Points on a hilly landscape, in no order, each with its height.
From any point a climber steps to the highest of the 2 points nearest to it. It stops when none of these is higher. Distance is the straight distance between rows; heights are no part of it.
z_275 (h 5.27): 7 -50 31 -6 17 6 -39 10 -17 -15 0 22 23 15 2 36 16 10 -24 -10 -61 -15 -41 28
z_793 (h 3.27): 7 -47 39 -29 3 7 -57 10 0 26 -1 1 43 -20 5 41 -19 -14 0 -7 -58 6 -20 13
z_170 (h 0.41): 2 47 35 11 3 34 28 61 5 33 -4 5 -28 -91 -1 22 -3 7 10 -23 27 -29 8 -22
z_304 (h 4.03): 27 -12 19 0 -3 -15 -25 21 37 7 28 10 19 15 -20 -24 3 -81 -1 6 -36 32 11 -6
z_542 (h 3.94): 19 -5 15 63 -13 -14 -42 -56 -21 -17 -42 -23 -7 55 6 3 23 -10 -25 -2 -10 -22 -16 10
z_969 (h 2.96): 39 12 -8 5 -24 -9 -9 6 -7 4 -3 18 -16 15 -4 7 13 -5 -43 29 34 22 -31 -11
z_713 (h 6.61): -35 -32 12 -34 -11 -16 25 11 -17 19 -17 -11 53 18 -18 -6 -9 -24 0 26 -24 12 18 31
z_842 (h 3.68): -19 -18 -36 -5 -21 -31 43 28 6 -20 22 10 55 -19 -22 3 33 51 35 -2 24 -46 24 -7
z_411 (h 5.50): 20 34 -16 34 -28 16 -13 -4 9 17 23 -44 -63 43 47 -25 -21 6 -47 -6 6 12 43 3
z_466 (h 5.36): -41 -14 -20 -2 31 -2 23 -7 -17 -27 -21 9 -27 -17 -13 -5 -12 25 27 -15 -28 -13 -7 -2
z_970 (h 4.24): -1 -11 -13 32 -20 -29 -11 -34 -37 -38 -26 16 6 53 -41 -4 10 17 -9 17 7 -4 -26 4
z_314 (h 5.52): -66 6 -18 11 -8 -5 9 3 -37 6 -33 20 4 -58 -58 2 -17 -31 42 -7 -10 -16 -1 -5
z_839 (h 4.20): -32 7 20 -23 -9 -6 -10 -50 -1 22 13 11 50 -5 6 -3 -2 -54 13 18 -10 20 9 30
z_423 (h 6.75): -21 -19 -13 -34 -41 -22 42 26 -23 7 -3 -5 66 19 -33 -11 1 1 -2 39 12 18 37 20
z_837 (h 3.63): 20 -10 17 -20 12 7 -33 22 -6 27 13 19 -7 -11 29 36 -13 4 -35 4 -29 4 -46 4
z_772 (h 2.32): -6 26 -5 -11 7 3 -3 -20 14 24 -6 -12 -38 -7 20 9 -1 11 -7 11 20 12 -13 -2
z_829 (h 4.76): -20 8 -18 21 28 1 21 15 -17 -28 -50 10 -49 -34 -20 16 -23 12 40 -33 -15 -23 5 -21
z_911 (h 6.10): -51 -26 -2 -13 -7 -6 -7 12 -41 30 -38 -3 21 -38 -56 2 -6 -37 32 7 -31 -19 -1 -4
z_366 (h 4.72): 13 27 -7 -8 -23 3 -6 -42 -11 -7 -14 15 15 8 -14 -23 16 -29 -11 29 60 28 5 8
z_716 (h 6.77): -38 -25 11 -45 31 17 8 5 -9 -1 1 0 -1 -44 9 11 -7 -5 23 -12 -44 -8 15 5
z_972 (h 3.10): 45 -6 4 -1 12 19 28 0 28 -69 3 6 7 54 25 -43 -13 3 -34 23 17 25 18 2
z_900 (h 3.95): -30 7 -2 -28 -8 8 0 37 19 51 -16 -21 15 -71 -23 0 -8 -24 13 21 14 10 14 5
z_181 (h 5.74): -32 -32 17 -51 22 13 -4 0 5 11 2 -10 41 -25 6 2 -25 -26 23 -3 -57 3 15 20
z_754 (h 5.05): -19 -25 -4 1 40 1 16 -11 -9 -34 -15 -17 -28 26 10 -9 -3 39 0 -19 -33 -4 -8 14
z_871 (h 5.09): -48 24 -45 30 -3 -5 17 -9 -27 -9 -38 24 -7 -53 -52 -8 -29 5 42 -6 17 -13 -7 -8
z_176 (h 3.05): 1 7 1 -20 -2 -4 -10 20 35 12 37 16 -25 2 -16 -20 10 -48 -8 9 -13 29 1 -2
z_779 (h 6.35): -38 -52 15 -15 -7 -21 5 21 -32 1 -18 -3 51 29 -37 -1 -17 -31 -5 9 -56 0 -6 26
z_470 (h 1.58): -8 36 -23 1 -6 6 6 14 15 36 0 0 -34 -35 -3 5 14 31 2 11 51 12 -14 -9
z_813 (h 3.66): -2 -26 45 -2 2 -5 -42 -21 -4 19 8 6 72 -7 -5 27 -14 -31 14 -1 -55 16 -2 17
z_576 (h 5.62): 31 27 -5 37 -15 19 -23 -58 17 -2 -27 -35 -27 31 30 -42 -4 -39 -22 -1 38 19 25 5
z_98 (h 4.23): 55 16 31 42 28 14 -41 -18 36 -1 61 25 -7 25 6 11 1 -42 4 -35 -30 22 -13 -26
z_956 (h 0.42): -30 7 7 -8 -5 4 -33 -23 -40 33 -40 6 -33 -43 -8 25 17 1 25 -8 2 -30 -42 -27
z_24 (h 3.42): -12 -19 -47 -19 -17 -34 44 12 -12 -44 24 12 43 17 -13 -3 25 56 28 11 9 -27 18 -5
z_570 (h 3.91): -15 1 37 13 -4 -2 -24 -62 -6 -1 21 15 67 8 3 17 -4 -51 12 7 -29 14 5 26
z_662 (h 5.63): 8 6 -9 25 -16 -21 30 -1 33 6 2 -8 25 -37 10 -6 22 60 40 -58 64 -81 13 -18
z_232 (h 5.97): -22 -56 14 -15 6 -4 -29 16 -30 -10 -15 16 25 -1 -27 9 -12 -17 -3 -1 -67 -13 -27 18
z_351 (h 5.81): -47 -23 -7 -23 43 6 2 1 -18 -26 -5 6 -4 -20 -15 -2 -24 -6 29 -22 -58 -10 -9 11
z_49 (h 3.46): 47 9 20 19 -7 -2 -21 -25 -1 -12 -11 2 -6 32 31 10 9 -14 -44 15 12 10 -25 4
z_349 (h 5.18): -5 -31 29 -45 21 12 -18 13 23 6 22 -3 53 -5 21 3 -31 -20 3 5 -57 32 10 35
z_296 (h 1.04): -17 10 -4 -5 -8 7 11 11 -13 31 -16 -1 -22 -55 -7 19 23 35 11 1 40 -10 -10 -16
z_463 (h 4.61): 0 -7 -40 12 -18 -22 23 -9 -12 -13 -11 -23 -12 31 -2 -3 16 68 28 -13 19 -21 19 -16
z_89 (h 2.97): 48 -8 28 33 20 13 -3 -20 5 -1 45 19 -22 35 14 -24 38 -62 -18 -23 -3 2 -12 -37
z_733 (h 5.54): 44 25 25 33 22 8 -51 -22 37 16 45 6 -8 25 27 23 -22 -13 -11 -21 -21 22 -27 -13
z_153 (h 3.73): 53 5 28 60 6 8 -26 -54 -3 -20 -35 -6 22 36 34 15 22 -26 -30 8 4 -14 -11 7
z_501 (h 6.27): 14 27 -9 18 -31 9 -12 -39 4 8 -13 -51 -38 31 34 -16 -2 5 -18 -4 25 15 30 6
z_840 (h 2.29): 35 17 -40 -2 -40 -15 -1 31 6 9 18 17 -11 4 -18 9 16 33 -20 29 56 10 -10 -23
z_519 (h 1.59): -8 13 10 2 -13 19 31 76 17 29 6 7 -10 -84 -14 11 -2 27 3 -4 25 -13 14 -21
z_928 (h 4.42): 3 1 6 6 -24 -17 0 -49 -34 -16 -24 7 8 28 -19 -6 24 -1 -9 25 37 8 -12 9
z_478 (h 1.89): 39 4 -40 -23 -29 -22 22 27 9 -25 20 8 15 12 -2 6 20 45 -12 30 41 5 5 -21
z_799 (h 5.70): -19 6 -15 -34 -6 -5 40 -3 1 -12 12 -1 10 -12 -4 -13 13 28 5 28 25 22 27 16
z_541 (h 4.28): 36 27 23 25 6 3 -55 -53 22 26 15 1 2 7 25 26 -16 -31 -1 -11 1 20 -32 -11
z_915 (h 4.02): 1 3 -8 1 17 19 10 14 -3 25 -1 -47 -54 24 66 3 -27 45 -25 -18 -21 0 11 14
z_320 (h 2.30): 2 4 7 -38 20 26 -18 36 -10 42 5 15 -22 -45 30 34 -27 4 -11 -3 -26 -10 -27 -22
z_941 (h 4.66): -13 6 -49 37 -15 -35 20 -4 17 -8 -6 -9 18 -8 -14 -15 21 57 62 -43 48 -70 18 -16
z_3 (h 3.09): 8 29 9 -11 8 -1 -27 -28 25 24 14 5 -21 -8 23 8 -8 -23 -11 5 1 24 -23 -2
z_117 (h 5.13): 15 31 -3 15 -8 11 -8 -75 -3 -9 -27 -7 2 20 15 -37 5 -45 -3 12 60 22 11 8
z_264 (h 0.22): -51 4 1 3 0 -5 -36 -51 -30 18 -25 14 -16 -31 -27 8 3 -13 37 -12 -10 -19 -34 -6
z_413 (h 4.85): -13 -19 -18 13 8 -5 20 -4 -17 -19 -19 -32 -39 29 18 4 5 63 2 -27 -8 -8 6 -4
z_993 (h 3.45): 40 -5 27 29 26 8 -24 -20 28 -19 51 24 0 19 6 -16 18 -72 2 -23 -24 15 -1 -27
z_308 (h 5.19): -43 -18 9 -23 -9 6 17 29 -16 31 -25 -14 13 -61 -32 11 8 -10 24 10 -9 -17 24 2
z_224 (h 3.00): 47 6 4 15 25 12 13 25 22 -13 32 -4 -50 68 19 -29 -11 -9 -43 -5 -6 12 -4 -13
z_202 (h 3.58): 33 -5 17 -5 44 24 -4 19 23 -18 15 -15 -20 48 63 10 -16 22 -42 -11 -26 5 -22 33
z_940 (h 0.74): -8 30 13 -17 22 32 4 58 3 42 7 11 -40 -67 13 27 -23 -7 6 -10 -12 -25 -5 -27
z_750 (h 3.21): 16 -9 -2 -24 -4 2 51 -5 2 -72 19 10 32 53 13 -28 -6 27 -12 28 23 19 34 11
z_422 (h 2.63): -27 10 7 -3 -8 16 16 71 38 41 1 -14 -4 -87 -30 -8 -6 -10 12 -1 24 -5 12 -16
z_530 (h 2.95): 48 11 -13 -4 11 16 27 6 35 -44 12 -15 -34 59 25 -38 -17 13 -40 12 16 29 18 -12
z_724 (h 0.69): -32 11 5 0 -18 13 -6 8 -38 26 -41 13 -21 -57 -23 26 32 18 28 -8 24 -29 -21 -26
z_408 (h 4.11): 0 -11 -8 52 -19 -23 -29 -34 -28 -22 -43 -15 -21 54 -18 -3 5 26 -16 -1 -5 -9 -29 5
z_820 (h 4.37): -9 -12 -10 4 -20 -26 34 23 17 -9 14 6 48 -60 -18 3 20 45 44 -31 50 -60 23 -14
z_82 (h 3.77): 13 -4 4 -11 24 15 19 14 11 -24 1 -41 -30 50 56 -6 -11 45 -29 -16 -11 11 3 24
z_401 (h 2.46): 35 4 19 13 8 10 7 0 -18 22 44 12 -55 55 5 -24 35 -41 -22 -6 13 -7 -8 -31
z_905 (h 3.30): -9 -30 -19 -36 -14 -14 45 26 -17 -53 25 16 42 37 -6 -15 7 47 4 24 -3 7 28 14
z_291 (h 4.68): 6 29 -7 12 14 16 2 -5 34 16 16 -49 -62 35 56 -16 -27 10 -30 -17 -9 16 26 8
z_775 (h 4.49): -8 40 -29 30 5 -4 15 10 -25 -25 -68 25 -24 -65 -38 24 -41 7 39 -18 12 -17 6 -11
z_445 (h 4.70): 26 -16 22 -17 13 -9 -31 28 39 1 22 4 58 15 6 -2 -24 -55 -9 5 -48 37 7 27
z_634 (h 4.57): 33 -20 30 -6 20 5 -37 7 6 -15 8 13 15 20 34 34 5 3 -45 5 -32 4 -37 31
z_393 (h 4.71): -57 11 1 -30 -9 0 8 -24 -10 28 4 -1 31 -27 -24 -10 4 -32 18 21 9 13 20 27
z_491 (h 5.22): -47 15 -7 -21 -8 -3 25 -25 -11 1 1 0 14 -19 -26 -11 18 5 18 20 36 12 15 20
z_531 (h 3.32): 50 12 9 25 35 18 -11 4 30 -25 10 -20 -25 58 49 -9 -16 -11 -49 -7 -11 9 -8 8
z_279 (h 6.25): 0 4 -18 -31 -29 -6 32 15 4 -16 16 7 37 0 -19 -20 4 -6 -10 42 33 30 35 16
z_533 (h 1.60): 18 -14 -25 -23 -11 -12 28 51 4 -5 14 10 3 -18 5 16 13 62 -8 19 18 7 13 -9
z_591 (h 4.31): -9 -3 -66 34 -22 -36 16 -1 -7 -15 -20 3 1 2 -33 -5 2 60 49 -21 28 -37 1 -28
z_278 (h 2.08): 2 18 -1 -1 5 -1 1 14 11 27 44 8 -60 26 -24 -22 28 -32 -9 1 16 12 -7 -25

Call two points neighbours if one is among the 2 nearest of the other. Go from one point of each pair to the other, from neighbour to neighbour, staying as high as possible. Name the lowest point that can't be avoided.
z_911 and z_733 -> z_278
z_716 and z_662 -> z_591
z_716 and z_911 -> z_775
z_662 and z_501 -> z_530

Where does a climber stop that starts at each point below?
z_969 -> z_501
z_170 -> z_911
z_956 -> z_733
z_278 -> z_716
z_224 -> z_501
z_463 -> z_716
z_530 -> z_662
z_320 -> z_423
z_570 -> z_423
